Each row is a point on a landscape with many peaks, with its height.
A climber steps from a point to the highest of its 3 nearest points, and stops where none of them is higher. Distance is the straight distance between rows; heights are no part of it.
kuvev: [ 14 -13 -25 -44  -6  23  77 -39  42   7  10  14  75   5]  height 746
Basif: [-11 -22   2   4  19  27 -22   5 -18   7   8  10 -50  26]  height 614
keba: [-43 -19   3  27  -9   9 -13  21  17  -7  23  -6 -38   9]  height 84
Dep: [ 22   8   5  -5  45   5 -40   5 -61   8 -14  23 -67  27]  height 724
gubur: [ 16  22 -58 -60  88 -10 -10 -16 -70   9 -25  15  -8  24]  height 749
Bime: [ 36  -5 -45 -73  30  27  58 -56 -28   7   1  28  51  21]  height 536
Zag: [  8  -5 -46 -60  59  16  11 -26 -45  10 -13  24  -1  34]  height 702
soge: [-36 -29 -27 -15   4  20  22  -7  28   3  12  -1   7  21]  height 269
baged: [-94  -1 -37   4 -51 -61  -4  12  33   7 -36 -19  73 -27]  height 736
Per: [-62 -32 -24   7  -3   1   9   8  38  -2  22 -12  -1   4]  height 184
sonor: [ 25  41 -42 -30  90 -22 -28   8 -81  14 -28  17 -49  -3]  height 738
Mibos: [  7 -23 -38 -54  18  30  56 -42  11   9   5  19  47  24]  height 510
vab: [ 13   8 -37 -42  71   4 -20 -10 -68  13 -21  25 -31  20]  height 740
Lofis: [-78  -7  -4  32 -34 -26 -20  36  32 -12  15 -27 -14 -22]  height 727
siper: [-83 -10 -33   6 -35 -40   2  19  49  -2  -6 -23  46 -24]  height 669
Piveb: [ 21  14  -9 -34 -28  -1  93 -33  76  16   4  17  98 -29]  height 358
gopo: [ 36  45 -17 -17  78 -18 -48   9 -82  17 -25  13 -62  -1]  height 734
zogu: [-108    1  -25   12  -56  -65  -30   35   14   -2  -22  -22   40  -37]  height 728
bunaf: [-12   0  46  56 -33   3 -36  34  15 -18  28 -22 -60 -13]  height 51
gaf: [ 88  23  69  35  15   2 -55  18 -61   0 -23   8 -63   6]  height 708
Mika: [ 39   5  56  43  -6  17 -44  22 -23 -11  12   2 -73   4]  height 620
Sobab: [ 95  16  87  59 -15   4 -53  15 -41 -19  -6  -7 -48   1]  height 745
dutu: [ 54  17   5 -41 -17  19 114 -46  55  19  10  29  85 -25]  height 330
Rop: [ 24   6 -58 -74  58  16  32 -45 -50   8 -15  24  29  27]  height 634
fetam: [ 48  12  45  23  26   9 -46  14 -56   7 -11  12 -80  15]  height 722
Tar: [-36  12 -25 -20 -42 -32  53  -9  73  20 -16 -11 110 -28]  height 404
Lok: [ 13 -17 -43 -59  34  27  42 -43 -23   5  -1  20  36  36]  height 717
lepa: [-31 -17 -32 -19 -12  -2  49 -11  62  10   4  -6  72  -8]  height 431
sule: [ 58  10  82  73 -40  12 -44  23  -9 -29  15 -17 -59 -11]  height 527
dalu: [-14 -19 -14 -14  32  23 -11  -8 -28   7   2  18 -39  36]  height 574
vaz: [ -5 -21 -30 -34  -2  19  65 -31  47   8  16   3  69   5]  height 592
Tudu: [ 68  14  75  51 -11  11 -49  15 -41  -5  -7   1 -63   4]  height 685
Miv: [-60 -14 -39  -5 -20 -15  30   1  61   4  -1 -17  59  -9]  height 490
Vobep: [-11 -27 -27 -33  39  28   9 -17 -20  12   5  19 -10  33]  height 611
Kip: [-17 -31 -31 -29  20  27  27 -17   7   8  13   8   9  27]  height 454
fiko: [113  15  94  73 -32   9 -56   7 -28 -25 -11 -18 -31  -4]  height 647
pifi: [114   8  97  82 -53   7 -52  -4  -6 -44   4 -38  -9 -19]  height 545
miki: [ 51  37  26   2  54 -11 -53  19 -74  20 -27  18 -64   6]  height 730
nipaf: [  3  18 -10 -26 -39 -19  77 -20  80  19 -10   4 112 -41]  height 381
nofup: [-58  -9 -38 -11 -33 -31  32   1  66   7 -10 -18  82 -20]  height 427
vig: [-71  12  20  47 -54 -41 -45  51  13 -26  14 -35 -29 -42]  height 718
misos: [ 32  -6 -23 -63   8  27  82 -55  12   8   6  29  65  17]  height 553
lufev: [-81 -14 -19  18 -24 -24  -7  23  39  -7  10 -19  10 -16]  height 723
fifif: [-41 -28  -9   6   1  18  -5   7  15  -1  15  -1 -26  20]  height 90
Ribib: [-47  25  44  61 -66 -33 -49  53  16 -33  24 -35 -38 -50]  height 576
Feze: [ 45  19  79  79 -60   0 -50  30  10 -40  28 -41 -49 -34]  height 419
pif: [-59 -17   3  36 -23  -7 -19  30  27  -8  19 -15 -36  -9]  height 271
Tugoz: [ 14   0  32  26  11  16 -31  14 -30   2   4  11 -74  18]  height 690

Where does a climber stop that starts at each point below?
Tar => kuvev
keba => Lofis
nofup => baged
gopo => gubur
Per => Lofis
nipaf => kuvev

Call two points neighbours if one is among the 3 nearest of the other. Go from one point of each pair to the other, from neighbour to neighbour, staying as high as possible. Name the lowest point that can't be avoided.
gubur, baged => lepa
Lok, Sobab => Rop
baged, Lofis => lufev
kuvev, Sobab => Bime
Sobab, gubur => gaf
